Each row is a point on a landscape with many valleys, with its height.
From any point a ball takes the steepest step (drop divided by distance) to one of its 3 nearest points. It stops when none of these is lower. Distance is the straight distance between rows; heights are no part of it.
Q5: [133 165 158 141 126 116  79 163 141]  height 1.61
Q570: [140 160  95 126  83 128 128  98 168]  height 1.68
Q807: [122 111 157 152 146 125 123 154  93]  height 3.13
Q870: [127 107 133 140 133 129 145 129 104]  height 4.29
Q824: [130 149 153 149 127 122  95 158 126]  height 1.74
Q622: [129 161 188 154 149 108  57 196 117]  height 1.04
Q823: [109  53 123 100 200 152 142 130  78]  height 5.50
Q357: [135 166 131 134 108 122  99 139 154]  height 2.17
Q478: [122  71  82  94 148 146 186  86 111]  height 3.35
Q955: [117 209 149  93 106 102  91 130 212]  height 2.39
Q312: [129 171 188 143 144 106  57 193 130]  height 0.91
Q348: [137 133 124 142 108 130 139 124 129]  height 5.34
Q193: [114  75 122 110 171 140 159 120  86]  height 4.91
Q659: [126 127 156 156 132 125 112 156 106]  height 0.62
Q889: [138 143  90 132  82 132 153  89 156]  height 0.70
Q715: [137 128  78 123  85 134 175  75 152]  height 2.62
Q663: [117  99 164 149 157 127 132 150  78]  height 3.98
Q649: [114  52  97  94 188 155 155 109  87]  height 5.65
Q683: [113  80 157 135 178 134 140 145  73]  height 4.79
Q930: [141 172 114 123  93 123 107 120 175]  height 1.38
Q137: [128 176 163 133 127 110  68 171 150]  height 1.91
Q693: [122  97 133 133 139 129 153 129 100]  height 4.61
Q178: [141 172 103 121  86 124 118 106 183]  height 0.65
Q33: [130 143 175 161 140 120  85 175 109]  height 1.83
Q281: [116  95 153 138 159 130 141 143  85]  height 4.32
Q40: [123 111 149 148 142 127 131 145  95]  height 4.19
Q259: [127 108 122 137 125 131 155 115 114]  height 3.68
Q339: [115  83 139 125 164 137 150 132  82]  height 4.70
Q976: [121 197 158 108 119 103  73 154 183]  height 1.05
Q187: [133 111  79 114 100 138 187  77 139]  height 2.59
Q670: [113  40  97  93 210 165 139 121  75]  height 6.05
Q197: [136 143 119 142 101 131 128 122 138]  height 7.11
Q468: [116  45  91  94 198 163 145 116  85]  height 6.04
Q950: [126 103 111 126 127 136 170 102 115]  height 3.14
Q879: [131  88  77  99 119 140 196  75 123]  height 2.64
Q189: [129 143 177 163 142 114  77 180 103]  height 1.56
Q44: [130 153 179 154 141 112  71 184 118]  height 1.21
Q818: [135 154 146 145 117 118  94 151 134]  height 1.89
Q34: [123 119 172 161 150 121 107 165  88]  height 4.14
Q396: [129 120 131 143 124 131 144 127 113]  height 4.53
Q947: [133 132 111 137 102 129 145 108 135]  height 1.16
Q996: [129 196 132 102 101 112  93 125 199]  height 1.98
Q616: [139 150 103 134  88 129 131 106 156]  height 4.36
Q758: [112  60 116 101 188 146 153 121  81]  height 5.16
Q617: [136 123  86 126  88 137 172  85 144]  height 2.41
Q338: [133 165 167 145 137 112  71 175 137]  height 1.42
Q328: [139 156 114 136  95 128 122 113 157]  height 5.05
Q727: [117 210 160  91 109 102  88 139 205]  height 2.80
Q685: [130 110  86 118 102 139 184  82 131]  height 2.57
Q812: [132 117 113 135 112 131 155 109 122]  height 3.44
Q903: [122  80 106 112 146 138 173 105 106]  height 4.90
Q37: [132 105  96 120 115 138 178  91 126]  height 2.70
Q51: [129 137 169 162 136 122  92 170 105]  height 2.18
Q109: [133 156 176 152 137 116  71 180 125]  height 1.29
Q240: [135 158 140 140 115 119  91 147 147]  height 2.03
Q534: [132 132 139 152 124 123 121 142 116]  height 3.81
Q39: [135 152 162 156 129 115  84 169 122]  height 1.48
Q365: [122 195 175 112 127 103  69 165 178]  height 5.96
Q50: [141 157  99 128  85 128 128 105 165]  height 2.42
Q590: [138 131  97 132  96 134 155  96 140]  height 1.03
Q851: [117  61  99  95 171 147 169 105  98]  height 5.76
Q991: [132 190 137 113 106 113  85 138 185]  height 1.97
Q115: [135 183 117 114  96 118  99 121 186]  height 1.77
Q57: [125  78  76  92 134 145 192  76 120]  height 2.71
Q894: [135 102  65 104  98 140 201  58 140]  height 2.61
Q866: [123  86  99 110 138 141 182  95 110]  height 4.28
Q268: [133 120 103 132 106 135 163  96 130]  height 2.52

Call two points neighbours if one is among the 3 nearest of the other. Go from one point of each pair to the other, from neighbour to neighbour, staying as low as possible. Name the highest point that can't be avoided.
Q659 / Q976 -> Q51
Q976 / Q178 -> Q991
Q312 / Q178 -> Q357

Where does a ball stop that starts at each point below?
Q115 -> Q178
Q328 -> Q178
Q357 -> Q178
Q616 -> Q178
